Each row is a point on a tangle of strands that fork, close into loops and nearly touch. The rows are in no order.
In the rows, 128 means zero.
Points whose rows are less than 107 apart are linked; no others are. Some points are linked to none.
<728>: [118 183 101 144 134 172 101 130  78 174 102  92 104 100 139 149 131 160
 150  82 132 170 138 166]
<159>: [ 70 152 131 121  71  84 120 138 134  87 155 138 109 130 126 137  76 135
 134 121 143 144 105 126]
<948>: [ 96 135  96 145  98  63 101 108 175  81 147 135 128 122 106 132  83 112
  94 166 135 133 136 131]
<89>: [ 94 112 137 102 146 140 172 119 115 132 126 145  95 151 135 112 143 130
 136  94 123 164 139 100]
<122>: [117 106 202  97  93 175 148 135  43 118 114 180 133 116 142 159 143 126
 172 132 130  66 106 118]
<898>: [159 150 138  89 130 197 142 143  26 163  84 109 111 103 153 154 192 117
 174 147 139  98 113 109]
<422>: [103 143 125 160  93 140 102 115 130 170 128 112  97 143 114 103 126 179
 165  68 142 166 121 162]
<1176>: [109  80 138 148 140 137 157 113 144  54 148 122 174 145 112 152  75  60
  53 169  95  90 179 140]
<12>: [162  99 107 146 146 115  90 125 136 122 100 122 150 124 108 140 177 152
 145 139 122  81  90 149]
<1225>: [143  97 118 134 128 155  96 135 148 164 121 100 136 128 164 120 183 143
 127 102 128  97 145 148]
<755>: [122 143 111 144 150 100  86 103 220 147 161 110 140 137 105  99  99 158
 116 154 148 163 119 149]
<40>: [144 153 124 130 117 197  99 144  57 175  80  91 106  96 144 150 194 140
 183 122 143  98  93 155]
<587>: [143 109 127 111 100 152 110 120 100  75 109 148 150 100 142 177 134 125
 129 141 121  52 123 125]
<585>: [143  86  85 181 124  57 116 129 183 111 145 105 173 181  83 111 101  91
  75 173 119 167 154 142]
<991>: [157 150 139 147 146 145 134  85 147 197 140 103 120 127 138 103 130 179
 117  81 155 192  86 124]
<299>: [111 125 165 111  87 170 128 169  43 135  97 142 103 110 138 161 175 132
 193 134 133  69 112 134]
<1175>: [130 168 128 133 115 127 124 127  51 213  98 113 123  98 109 169 131 167
 152  61 166 225  93 161]
<677>: [131 152  97 100 210 156 142 123 139  96 113 116 130 121 142 147 131 135
 124 137 109 130 119 125]
<954>: [143 122 104 162 114  82  65 112 150 109 111 126 145 128  88 111 138 153
 151 119 131  93 109 150]
<868>: [176 107 186  97 136 156 142 149 105 176 133 183 151 146 140  93 182 125
 171 123 128  94 151  75]
<795>: [126 116 144  84 150 133 165 112  82 152  89 141 103 134 113 123 188 157
 152  85 130 156 133  93]
<1074>: [130  97 125  91 118  98 174 112 147  79 164 144 107 165 117  66  97 117
 106 138 110 153  99  90]
<722>: [165 152 125 123 130 137 159 122  50 212  96 121 117  80 125 163 141 147
 119  54 157 197 116 121]
<517>: [140 104 155  90 100 161 153 134 102 132 132 163 129 117 175 138 157 124
 135 127 113  72 164 115]
<426>: [176  70 126 113 114  60 128 113 135 113 117 153 160 154  99 102 170 136
 131 145 118 103  81 107]
<112>: [139  95 109 119 108  73 136 117 144  69 149 153 143 148  95  83  96 131
 126 153  96 135 118 113]
<604>: [107  94  98 147 133  92 146 110 158  82 132 133 171 157 116 169 105  64
  56 177 109 121 168 133]
<892>: [183 118 169 119 153 137 162 131 107 164 135 157 113 121 143  86 149 159
 140  90 109 144 114  92]
<160>: [ 72 175 136 128 118 135 163 140 121 120 146 129  81 123 158 140  91 115
 115 113 123 177 136 121]
<22>: [170 133 194 103 146 165 168 153  50 179 108 180 137 120 139 128 179 109
 184 120 142 111 130  73]
<824>: [144 192 118 126 128 172 100 109  47 218  94  88 117  90 125 180 164 173
 163  94 172 187  78 159]
<57>: [ 81 158 108 105  90 150 105 146 104 115 109 103 113 110 147 168 155 144
 141 113 138 108 130 145]
<21>: [129 202 102 142 158 148 124 119 107 199 125 104  96  79 141 151  99 150
 116 110 149 208 129 153]
<142>: [ 91  74 161 103  89 161 151  99  99  79 125 156 154 129 126 151  94 107
 102 128 111  65 170 140]
<388>: [118 149 128 108 126 118 141 124 100 106 117 159 119 116 127 147 134 166
 158 105 121 132  77 108]
<83>: [146 121  90 157 148 140  77 131 169 117 122  79 138 126 122 131 122 139
 116 122 110  98 176 172]
<271>: [ 74 105 118 104 141 159 163 124 100  81 108 145 121 141 128 143 128 113
 140 104 115 126 163 126]
<77>: [186  49 143 110 107 108 140 150 146 116 162 160 177 157 136  69 130 118
 135 139 106 104 141  81]
<1230>: [153 129 140 137 139 143 187 146  85 175 139 151  95 108 157  97 122 138
 122  85 102 156 166 120]
<1197>: [ 76 194 127 117 170 121  73 135 194 131 147 127 115  92 127 132  94 129
 127 172 184 175 129 119]
<914>: [140 136 145 167 117 151 149 140 127 166 154 129  98 141 156  77 118 120
 120  87 122 173 146 116]
<193>: [109  98 151 133  66 131 122 137  78  67 113 161 145 132 114 132 116 124
 158  95 132  85 120 121]
<1139>: [ 59 189  97 110 119 145  90 151 123 117 124  93  94 108 142 164  97 129
 129 127 147 145 151 157]
<393>: [168 169 144 126 151 131 144 128 114 170 117 126 106 104 152 122 142 166
 123  89 141 175  93 100]
<349>: [153  82 103 185  94  92  78 131 137  86 124 109 170 148  99 119 117 100
 105 111 105  89 183 122]
<318>: [ 92 171 128 111 107  99 143 122 119 165 130 131  88 129 130 123 118 169
 138  90 150 212  99 126]
<873>: [159 104 101 153 164 103 106 130 210 140 163 102 139 163 130  88 105 151
 115 135 111 137 120 164]
<612>: [143 129  79 132 168  79  80 112 173  94 116 133 166 112 104 147 110 141
 114 167 129 129 127 128]
<1091>: [151 105 176 111 129 156 131 156  82 172 103 151 132 117 123 136 209 102
 184 163 128  47 134 114]
<54>: [125 191 139 159 184 127 144 103 185 209 155 107 110 138 122 102  90 141
 109 137 159 221 108 153]
<1126>: [135 171 108 150 150 173  87 110 122 157 109  92 122 110 134 137 148 173
 168  95 143 131 101 146]
<1179>: [115 125 153 111 122 192 174 124  93 113 143 154 119 123 179 130 101 116
 120 120  96  93 175 122]
<185>: [136 117 136 161 121 125 123 145 152  61 148 130 116 124 136 115  76 112
 112 128  91  99 152 129]
<606>: [124 155 108 156 122 140  54 122 147 130 113  95 123 104 112 133 121 168
 151 114 130 103 131 163]
<785>: [102 172 139  96 104 149 145 154  34 130 100 124 105  92 162 194 142 141
 165 105 142 144 102 137]
<981>: [155  95 100 146 122  76 112 120 143  87 113 144 180 127 113 162 124 122
 102 152 104  92 129 135]
<169>: [ 81 135 117 108  94  97 122 106 149  77 137 134 124 116 140 167  97 110
  92 156 125 100 144 143]
<1152>: [179  80  95 183  82  50 111 125 148  98 160 112 175 154 109 102 117 108
  73 154 111 140 139 129]
<284>: [176  62 103 154 138 121  91 163 163 109 129 114 178 138 124 121 129 100
 102 127 104  81 185 132]
<335>: [112 134 168  84 107 179 180 135  24 121 102 162 125 106 146 188 136 135
 159  99 133 120 106 111]
<910>: [ 95 147 108 117 195 131 158 130 169  69 133 120 131 138 124 160  91  87
  94 181 110 118 141 158]
<706>: [151  82 137  92 134 162 123 139 108 143 109 140 155 120 151 134 196 117
 149 144 132  59 157 125]
<15>: [102 149 114 145  68  98  65 120 185 118 165 109 115 147 101  65  74 139
 136 133 143 166 102 133]
<621>: [150 110 104 152 184 112 132 169 206 118 159 104 132 156 144 128  95 115
  88 161  99 121 143 148]
<1134>: [ 92 173 132 108  90 127 111 145  89 151 108 107 105 113 146 172 152 170
 164 103 159 155  93 144]
<982>: [163 133 150 151 142 164 103  93 131 199 112 105 128 127 128 123 187 182
 158  94 136 125  87 146]
<726>: [102 154 115 135 193 134 163 127 166 146 144 109  90 134 142 121 138 114
 107 121 118 171 130 121]
<870>: [144 141 165  91 138 158 196 122  48 145 125 159 116 108 150 160 131 128
 127  88 123 152 130  80]
<838>: [155 155 141 142 114 170 124 143  26 212  76 109 116  81 136 155 179 149
 171  95 149 150  92 161]
<844>: [ 93 132 109  77 126 182 141 130  64  89 105 123 114 111 154 165 138 128
 142 124 120 100 141 132]
<73>: [117  72 138 115  79 121 153 120 146  92 151 155 137 150 142 102 120  95
 101 135 105  94 154 106]
<1062>: [ 78 130 134 102 116 149 166 115 133  96 147 128 100 116 160 149 101 108
  85 147 102 100 161 137]
<459>: [124 123  96 167 156  43 117 137 211 119 150 111 156 165  90 124  92  79
  76 222 147 153 154 150]
<285>: [118 116 113 145  87 107  86 108 141 129 129 123 108 140  96  82 135 173
 162  97 133 134 110 143]
<1199>: [ 87 163 124 156 136 104 138 134 195 113 155 109  80 137 131 112  96  97
 101 149 118 142 152 149]
<345>: [101 178 150 188 132  90 143 151 200 102 167 116 110 160  95  97  78  65
 114 205 149 132 119 140]
<700>: [104 163  83 104 192 123 109 114 169  80 119 119 132 110 109 153 106 114
 119 182 129 139 132 129]
<151>: [127 143 122 156 135 155 141 115 160 208 152 100  99 135 154 103 130 146
 109  87 129 190 140 142]
<411>: [187  98 146 127 154 153 109 136 153 191 116 122 140 137 137 105 208 166
 150 117 130  94 106 132]
<255>: [134 102 151 124  79 126 133 135 111 121 134 154 125 150 129  84 144 135
 150  82 138 138  90  86]
<118>: [127  67 166  91  85 133 156  96 107  92 137 182 170 135 124 128 130 110
 130 136 118  71 127 109]
<1208>: [ 35 163 135 110 106 101 118 140 172  99 145 142 104 128 120 137  80 101
 120 157 163 154 137 130]
<1238>: [ 81 148 123 114  92  98 125 124 166 112 153 120 105 145 115  77  94 129
 137 124 141 189  96 114]
<594>: [124 208 107 129 172 156 117 126 143 156 137  93  96  87 158 145 107 143
 120 140 130 159 136 143]
<292>: [138  85 134 161  74 122  89 132  94  67 108 151 180 122 104 159 126 100
 129 130 125  65 138 126]
<131>: [183  64 105 162 144 120  88 141 161 134 124 120 173 138 108 115 163 147
 135 123 113  78 144 148]
<996>: [121 109  94 149  73  60  82 107 182 119 144 109 134 138  99  80 106 133
 110 140 147 142 121 137]
<1171>: [121 121 131 109 184 123 187 122 162  95 146 142 113 152 139 128  91 115
  95 165  90 117 130 134]
<378>: [ 69 179 102 129 129 126  46 153 165 106 134 107 116  99 108 149  94 125
 131 154 169 133 153 135]
<222>: [171  56 140  96 129 114 141 126 117 122 112 173 192 143 127 142 185 104
 148 170 121  57 136 104]
<164>: [177  55 116 134  91  73 140 107 111  90 131 171 190 151 111 121 125 123
 104 159 106  96 123 120]
<161>: [101 171 128 158 132 139  65 103 194 162 159  96 116 127 125 105  91 155
 139 112 157 172 129 145]
<668>: [124 107 124 131 123 106 176 137 173  85 174 130 120 175 105  80  82  69
  88 174 111 145 105 123]
<343>: [177 136 162 134 131 170 150 143  59 203  98 154 125 104 143 120 181 134
 164  85 132 124 145 107]
<793>: [137  55 143 144  88 119 137 123 141  75 140 134 169 135 124 124  96  69
  82 146  89  82 181 126]
<861>: [142  74 188  61 126 144 165 111  84 121 111 187 169 136 116 141 169 111
 155 157 129  55 115  97]
<806>: [146 115 114 171 147 103 112 158 176  74 162 101 146 151 115 136  84  79
  82 151 103 107 162 134]
<525>: [125 131 149 126 104 179 129 155  55 151 107 145 122 123 135 127 168 126
 178  95 125 101 154 123]
<1108>: [187 142 136 137 155 170 153 106  69 220 103 111 139 100 138 128 176 158
 149  73 143 162 131 119]
<984>: [129 121 143 112 124 134 124 128  96 156  89 130 107 121 115 126 195 154
 174 119 142  92  76 126]
<17>: [ 89 148  98 158 140  77 102 139 202 109 138 100 120 145  95 117  85  85
  89 181 147 134 169 154]
<990>: [ 79 153 134 115 159 104 183 108 157  88 147 156  95 158 104 117  86 113
 118 159 118 160 125 115]
<1044>: [159  98 105 110 156 138 134 120 133  75 114 131 176 119 137 166 123 113
 100 150 103  77 141 120]
<822>: [177  68 147  86 151 111 153 144 158 131 152 152 155 148 161 115 148 132
 105 142 105  93 138  98]
<532>: [168 155 162  94 139 130 171 128  26 169  92 141 109  97 129 168 158 147
 140  75 147 168  95  99]
<386>: [133 169 125 109 180 121 132 112 142 123 119 125 116 109 143 139 126 168
 132 119 126 146  90 102]
<1141>: [117 165  99 104 158 191 162 126  60 139 104  98 100  97 152 149 139 121
 124 102 115 173 155 111]
<691>: [112 136 133 168 170 104 172 163 199  89 150 113 128 188  90  99 100  52
  94 194 123 129 119 140]
<248>: [114 111  99 139 132 123 111 127 170 106 128 121 136 143 130 119 134 121
 114 111 128 119 119 110]
<310>: [164  92 138 120 158 117 149 143 149 143 147 128 118 152 146  80 143 150
 119 115 105 141 129 113]
<282>: [ 68 202 131 165 138 133 109 139 198 152 145  93  78 132 126 114 101  91
 113 170 163 159 143 159]
<27>: [ 87 203 135 168 147 161 102 119 194 196 152  95 101 112 144 122  91 123
 111 137 166 193 132 162]
<1116>: [126 110 140 134  55  82  99 132 108  87 113 153 137 128 108 126 135 136
 154 121 144  94  73 114]
<228>: [173  90 110 111 142  49 126 113 170 101 140 129 146 158 101  91 120 165
 123 145 115 141  99 122]

How many points has the smallest loop of links through each point below? Write 0 if it is on no loop.
<1108>: 9
<1230>: 6
<426>: 0
<982>: 0

A tip is a point with one link. Name the tips that can be reached along the links from each point below, in the order of the rows.
<700>: <388>, <77>, <345>, <990>, <1116>
<982>: <422>, <1225>, <83>, <349>, <594>
<378>: <898>, <868>, <795>, <1197>

Name the points in between on the shortest way along the links from the first point to the second, in order.
<1238> / <806>: <15>, <996>, <948>, <17>, <1199>, <282>, <27>, <161>, <755>, <873>, <621>
<343> / <378>: <525>, <299>, <122>, <335>, <785>, <1134>, <57>, <1139>
<587> / <77>: <1044>, <981>, <612>, <700>, <677>, <386>, <393>, <892>, <310>, <822>
<910> / <691>: <700>, <612>, <981>, <164>, <426>, <228>, <112>, <1074>, <668>
<585> / <1176>: <459>, <17>, <948>, <169>, <1062>, <1179>, <517>, <706>, <222>, <861>, <118>, <73>, <793>
<299> / <898>: <525>, <343>, <1108>, <722>, <1175>, <824>, <838>, <40>
